Points on a hilly landscape, in no order, each with its height.
From any point a ball takes the steepest step (drop divided by distance) to one of its 5 nearest points. It stops when none of these is lower. Distance is the straight distance between rows; heights are no part of it.
pir height 627: [  4   1  14   2  33 -13  16  -8  -5 -11  -2  -6  24  30 -35  -3   9  24
   1  -9 -18  38 -17 -30]
nov height 723: [-24  13  11 -10 -12  -5 -14   8  10  14   3 -21 -14 -37  -3   4  17   7
   3  11  20 -24  -9  17]
kap height 692: [  0  15  36   2  25 -11  -4  -9  24  -5  15 -25  17 -18 -21  -2  24  12
   6  -3  -5   0 -17   2]
gop height 236: [ -8  20  38 -22  18  15  29  22  17 -21   9   3   2 -47  -6 -10  -5  12
  17  16 -14   0  21  -6]
Golum height 398: [ -6  12  32  -9  12   4  10  11  18 -10  11  -6   0 -35  -6  -7  13   8
  14   8   1 -14   5   3]
figo height 594: [ 13  13 -16  14 -13  -7  -8 -16  -2  13 -18  -4   0  27  -2   3  14 -30
 -17 -12  -3  12 -35 -12]
lem height 714: [ 17  31 -16   0   0 -25 -26 -48   7  14 -14 -25   0  32  -9   9  23 -11
 -17 -13  -1  21 -42 -15]
tuf height 41: [ 11 -14 -12  10  -1 -18   6 -12   9  10  -2  -5  16  47 -10 -10   1  -5
  -8  -9  -7  12 -17 -14]
vage height 597: [-10  34  11   0  -7 -10 -32 -20   8  10   1 -34  -4 -18   0  12  25   2
 -13  -7  12  -5 -32  12]
kopi height 527: [ -1  -2  -3   2  12 -10 -21 -17   7   8   7 -12  18   8  -2  -6  10   9
   0 -11  10 -11 -15  10]
vas height 433: [  4 -21   6   1  29 -13  11  -6  -3  -8  11  -4  24  35 -20  -9  -7  25
   1 -11 -11  23  -3 -13]
bezol height 72: [ -1   7  24 -17  12  23  20  21   5 -14   9  15  -3 -40  -3 -13 -26  17
   7  20  -9  -9  48   6]
Sel height 209: [ -6   4 -36  13 -49  14 -11  11 -14  22 -17  30 -25   0  27   6 -16 -29
  -5   7   2 -11   8   0]
vofo height 466: [ 11  23  14   9  16  -3  19  -5  -1  -7 -25   0   1  21 -16  16  22 -14
  -2 -15 -17  36 -19 -28]
muma height 39: [  7 -36  -8  -6   6   9   9   4  -6 -14  21  11  10  -3   7  -7 -33  17
  15  11   1 -12  39  15]
Ligof height 45: [ 14 -42 -27   9 -11   1   8   1  -6  -1  20   9   8  31  11 -20 -26  -2
   0  -2   1  -6  14   3]
Kilav height 299: [ 16 -18 -11  10  -1  -5  16  -4  -2   6  -2   9   9  36  -4  -5  -5 -15
  -8  -6  -7   9 -12 -13]
mem height 19: [  3 -22  -9  -3   1  10   0   4  -3  -5  15  14   7   0   8  -5 -20   5
  12   5   7 -16  28  13]
gis height 592: [-20  13  -2  -2 -13 -15 -34 -12   3  19   3 -29  -7 -11   4  11  14   5
  -8  -3  21 -20 -26  28]
nizok height 618: [-13  21  19 -10  -3   6  -6  12   4  -3 -12   4  -7 -38   9   6  17  -3
   6   7  12 -13   1   3]
vade height 428: [-29  -5   2 -15 -19   0 -19  12   5  19   0  -8 -18 -35   8   1   3   8
   5  14  18 -35  12  23]
gov height 50: [ 17 -40 -15   7   7  -3  21   5  -8 -10  13  10  12  36  -3  -8 -31   7
   0   2 -14   8   8  -7]
Kat height 114: [ -3  -8 -39   7 -29 -10 -23  -2 -10  19   0  -5  -9  17  16  -3   1 -19
  -5  -8  16 -12 -14  13]
bif height 691: [-28  40  19 -14  -7  -8 -17   1  21  12  10 -44 -28 -47  -6   7  29   3
   2   8  17 -15 -15  15]
munas height 231: [ 10   5 -20  13 -26   5   2   3  -6   9 -16  24 -10   7  15  10  -1 -35
  -9  -4  -2   2 -11 -13]
pep height 850: [ 12   8  -4   2  16 -23 -12 -28   7  10 -12 -16  13  38 -23   2  14   5
  -7 -13  -9  23 -24 -18]
gegiv height 120: [ 20 -34  -8  10  -7   1  28  12 -11  -8  -6  21  12  43   2  -5 -33  -8
 -14   7 -23  11   2 -22]
lak height 297: [ 21 -11 -29  14 -39   8   0   4 -15  10 -26  31  -5  25  28   1 -18 -34
 -14   2  -5  -9 -10  -9]
miza height 530: [-27  29   9  -9  -7 -20 -32 -18  22  26  26 -47 -17 -33 -12   6  20  12
  -7   3  22 -22 -20  23]
zut height 70: [-14 -25  -8 -10 -18  12  -9   8  -8   9  11  10  -7 -20  11  -7 -22  14
  16  11  16 -36  35  19]
Meb height 64: [-26   0 -10  -6 -12  25  -5  12 -12  11  -4  24 -28 -32  19  -9 -24  14
   0  15  10 -26  52   8]
pagip height 366: [ 16 -32  -6   8   8   4  37  12 -14 -18   1  14  15  39 -16  -6 -24   2
 -13  10 -20  29  -6 -27]
Fadog height 90: [  2 -21   8   0  18   1   9   2   5 -14  17   3  23   2  -2  -5  -7  20
   8  -4   2  -2  13  12]
Mevis height 345: [ 10   5  -1   9  -3   3  21   5  -5 -12 -11  17   0   8   4  12   3 -24
  -1  -7 -13  23   1 -19]
Peged height 36: [ 11 -34 -12   5   8   3  13   4  -1 -10  16  11  14  20   4 -11 -20   6
   4  -1  -3   2  21   4]
lon height 834: [-31  21   8 -12 -22  -6 -20   9  14  17  -6 -24 -30 -44   7  17  25   0
  -1  12  17 -21  -7  21]
zovu height 533: [ -1  29  12   3   8  -6 -19 -25  -1   4 -14 -22  -1  -2  -2  15  32 -10
  -6 -14   8   9 -30   2]
nekof height 195: [ 21 -27 -18  13 -20  11  20   1  -8  -3  -9  32   5  24  16  -3 -32 -19
 -10   5 -20   3   4 -18]
rafi height 91: [ -6   0  -5  -2  -3   7  -6   5  -8  -3   0  12  -4 -13  10   4   1  -5
  13   2  13 -12  11   7]
lidip height 272: [ -1  -6  -9   4  -2  -7 -10  -8  -5   8   1   0   4  10   5  -6   8 -11
   1 -13   8  -1  -4  10]
nem height 93: [-35 -12 -16  -7 -29  17 -23  10   1  25 -14   9 -36 -27  27   2 -12  11
  -5   7  10 -36  52  20]
fito height 525: [-13  34   4  -2  -5   1 -23 -11  -7   4 -19 -13 -13 -16  10  21  31 -10
 -12 -13  14   2 -27   6]
mibe height 405: [ 19 -25 -12  13   7  19  30  19 -14 -18   1  38  -4   3   1  -4 -46  -3
  -2  21 -33  32  29 -17]
neri height 228: [-12 -17 -39   1 -26  -7 -28   2 -11  22   6  -6  -9  17  27  -6  -5  -3
  -2  -7  25 -23  -1  26]
zufek height 132: [-27 -20 -26  -7 -26   8 -24  10  -6  19   0   4 -22 -11  19  -7 -16  10
   8   5  19 -36  28  26]
laba height 429: [-34  18  -5 -16 -29  11 -19  15   1  19 -26   1 -39 -39  24   9  11  -5
  -4   9   3 -21  27  13]
Veki height 140: [ 13  -4   5  -3  16  14  22  14 -15 -27   2  28  -2  -9   6   1 -25   1
   6   6 -20  24  31 -10]
soru height 534: [ 14  -1   1  11   5  -7  18  -9  -2   1 -13   3   9  33 -11   5   9 -15
  -4  -7 -12  25 -17 -24]
niri height 577: [-14  39  34 -14  13   3   6  15  23 -10   9 -28  -6 -49 -16  -2  24  -2
  19   4   4  -6  -3   5]
dida height 80: [ 11 -35  -8   6  17   6  23  10 -10 -21  17  14  10  21  -4  -7 -22   5
   4   3 -12  23  20  -5]
Lader height 394: [-21  16  -8  -7 -14   5 -21   9  -5   9 -14   0 -17 -18  15  11  15  -7
   2   1  16 -17   2  15]
ras height 233: [  6  -7   4   4  15   0  17  -1  -3 -13   2   5  11  11  -2   0   3   2
   3  -7  -6  16   1  -6]
raz height 517: [ 14  30  -6  12  -7  -3  -1 -19   0   3 -31  -2  -4  15  -4  22  27 -35
 -14 -13  -3  26 -36 -20]
dutor height 163: [ -1  10  27 -10  17  12  15  14   6 -21   4   8   5 -27   1   3   1   7
  11   8  -4  -1  18  -1]
veka height 213: [ -2  -8  20 -10  11   1   6   6  11  -7  17  -1   8 -21  -9  -4   1  17
  13   5   2 -15   9  13]
Vaf height 399: [ -3 -10  34  -9  28  -6  16  12  23 -11  47 -17  22 -22 -28 -10   0  32
  16   6  -8  -2  11  10]
femut height 734: [  7   9 -27   5  -7 -21 -32 -34   2  19  -2 -17   5  32   5  -5  11  -6
 -18 -17   9   2 -32  -2]
Kibev height 258: [ 12 -15 -37  16 -43  -3 -16   1 -14  21 -11  12  -6  26  26  -8 -11 -28
 -17  -2   7 -16 -18  -2]
vis height 568: [  1  22 -19   3 -11 -20 -33 -35  -5  21  -5 -27 -10  21  12   4  20  -7
 -18 -20  12   0 -39   7]
tol height 122: [-11  34  48 -12  22   0  23  13  28 -17  14 -21   4 -39 -18  -5  18   6
  25   1  -7   2  -2  -1]
pazi height 435: [ 10  14  20   5  28  -8  23  -5 -10 -14 -13  -4  10  26 -37   9  17   9
   4  -8 -19  44 -18 -33]
geb height 707: [-12  27  12  -6   0   0 -18   0   3   4  -8 -18  -9 -25   1  11  22  -3
  -3  -2  15  -8 -21  15]
fise height 375: [-13  -6 -15  -1 -12  -9 -25  -4  -3  15   5 -13   1   0   8  -1   3   3
   0  -6  20 -23 -12  22]
mir height 673: [  6   6  12   2  25 -16  -2 -19   8   0  -9 -13  18  23 -21   0  19  10
   2 -13 -12  19 -18 -13]
beg height 182: [ -7  -8 -30   5 -30   5 -12  10 -14  14  -2  16 -17   6  22   4 -13 -14
   7  -1  17 -17  12  11]
punun height 187: [  7 -27  10  -2  27   2  17   6  -8 -24  11   5  18  11  -7   0 -13  21
   4   1 -12  19  11  -4]
Bubi height 78: [  1  22 -18   9 -11  -9 -18 -17  -7  11  -9 -12 -15  11   4  14  17 -25
 -14 -15  12   7 -30   4]
naf height 837: [ 11  -4  -4   0  24 -20   5 -11   0   2   1  -6  25  49 -42  -7  -2  24
   2  -7 -17  29 -21 -32]
Kebab height 281: [ -5 -17  15 -13   2  -3   5   8  13   1  26  -7  10 -24  -9 -10  -5  19
  17  10  11 -30  14  17]
Kur height 204: [ 21 -29 -11  12  -6  12  28  10 -11 -16  -2  29  -3  20   7  -3 -37 -10
  -5  13 -22  18  13 -19]
Ved height 42: [  2   0 -16  -2  -4  19   5   6 -11  -5   5  33 -12  -6  14   2 -23  -9
   7   4   0  -4  37   1]
mumi height 458: [  1  22  33  -2  21  -2  10   4   6 -15 -12  -7   9 -18  -5   7  25   5
   7  -9  -5  11 -10  -4]
fov height 358: [  9   3  23  -1  29   4  22   6  -8 -26  -7   1  10   6 -13   9   9   8
   5  -8 -17  34  -1 -18]
Nez height 410: [ 13  27   7   8  15  -4   1 -21   2   0 -20 -10  -1  17 -13  20  29 -14
  -7 -15  -7  25 -30 -17]
tisug height 401: [-17   1  14 -16  -4   8   0  14  11   2  13  -5  -8 -38  -5  -9   7   8
  11  13  11 -26  15  12]
mil height 288: [  0  18   7   2   2   7  -4   1  -7  -9 -12   6  -3  -7   5  14  21 -18
   2  -9   6   9  -9  -1]
sofu height 121: [  8  -8  -3  -4  20  26  17  18  -6 -27   7  26  -4 -19   1 -10 -41  17
  10  21 -15   7  55   7]
tuz height 89: [-11  15  23 -21   3  21  12  13   6 -12   3  14 -10 -40   4 -11  -6  10
  13  15  -2 -12  31   3]
naz height 631: [ -8  10  -4   2   5 -18 -31 -24   7  15   6 -22   8   2   2   1  12  13
  -9 -11  14 -13 -27  13]
sinim height 516: [  1   2  42  -4  31  -7  19   5   7 -17   7 -12  23  -6 -22   1  11  23
   6  -5 -18  22  -9  -8]
razit height 59: [  7  21  16   5  21 -10  -6 -20   7  -5 -17 -16   9  11 -14  13  29  -2
  -2 -14  -6  21 -24  -7]
Tir height 58: [ -7   7   9 -11   0  25   6  15  -6  -7  -1  24 -11 -35  10 -13 -18  14
   2  20   2 -16  49   2]
serar height 633: [ 14  -9   2   9   3  11  37   6 -13 -16 -10  16   7  24 -13  10  -6  -9
  -9   2 -22  34  -9 -36]
vuka height 100: [  4 -24  12 -15  10  17  12  18   3 -15  19   9   1 -28  -3 -13 -33  27
  12  27   1 -18  47  15]
daz height 308: [ 25 -27 -31  16 -23 -20  -9  -8  -2  17   0   0  11  48  11 -22 -10 -15
 -24  -9   7 -11 -18  -7]
tukoz height 248: [ 23 -28 -26  16 -32   1   5   3 -11  13  -8  20   5  35  22 -10 -18 -23
 -10   0   1 -10  -8  -6]
Sizo height 437: [ 11  -9 -26  18 -17 -10  -9 -12   1  15  -4  -2  -1  32  10  -7   3 -23
 -17  -7   4   1 -27  -3]
bavi height 99: [ -2  15 -11  -2  -8  15  -1   7 -10   0 -10  22 -11 -13  11   7   2 -18
   8  -2   2  -1  14  -4]
zores height 92: [  6 -34  14  -5  22   8  17  11  -3 -25  20   9  18  -4  -4  -7 -26  29
  12  12  -9   2  28   9]
Fel height 53: [-10  18   8  -1   4 -18 -30 -13  16  14  15 -32   5 -24 -10   2  19  15
  -5   1  13 -20 -24  20]

Call two points neighbours if one is among the 5 nearest of the other. Go from one point of each pair to the other, from neighbour to neighbour, staying as low as possible. Name the highest point that can't be avoided.
mem and tuf | Kilav
Bubi and razit | raz
Fel and tuf | kopi
tol and Kat | gop
mem and Kat | beg

For each start below, name the point where the ball stops.
nekof | mem
sinim | mem
laba | mem
pir | mem
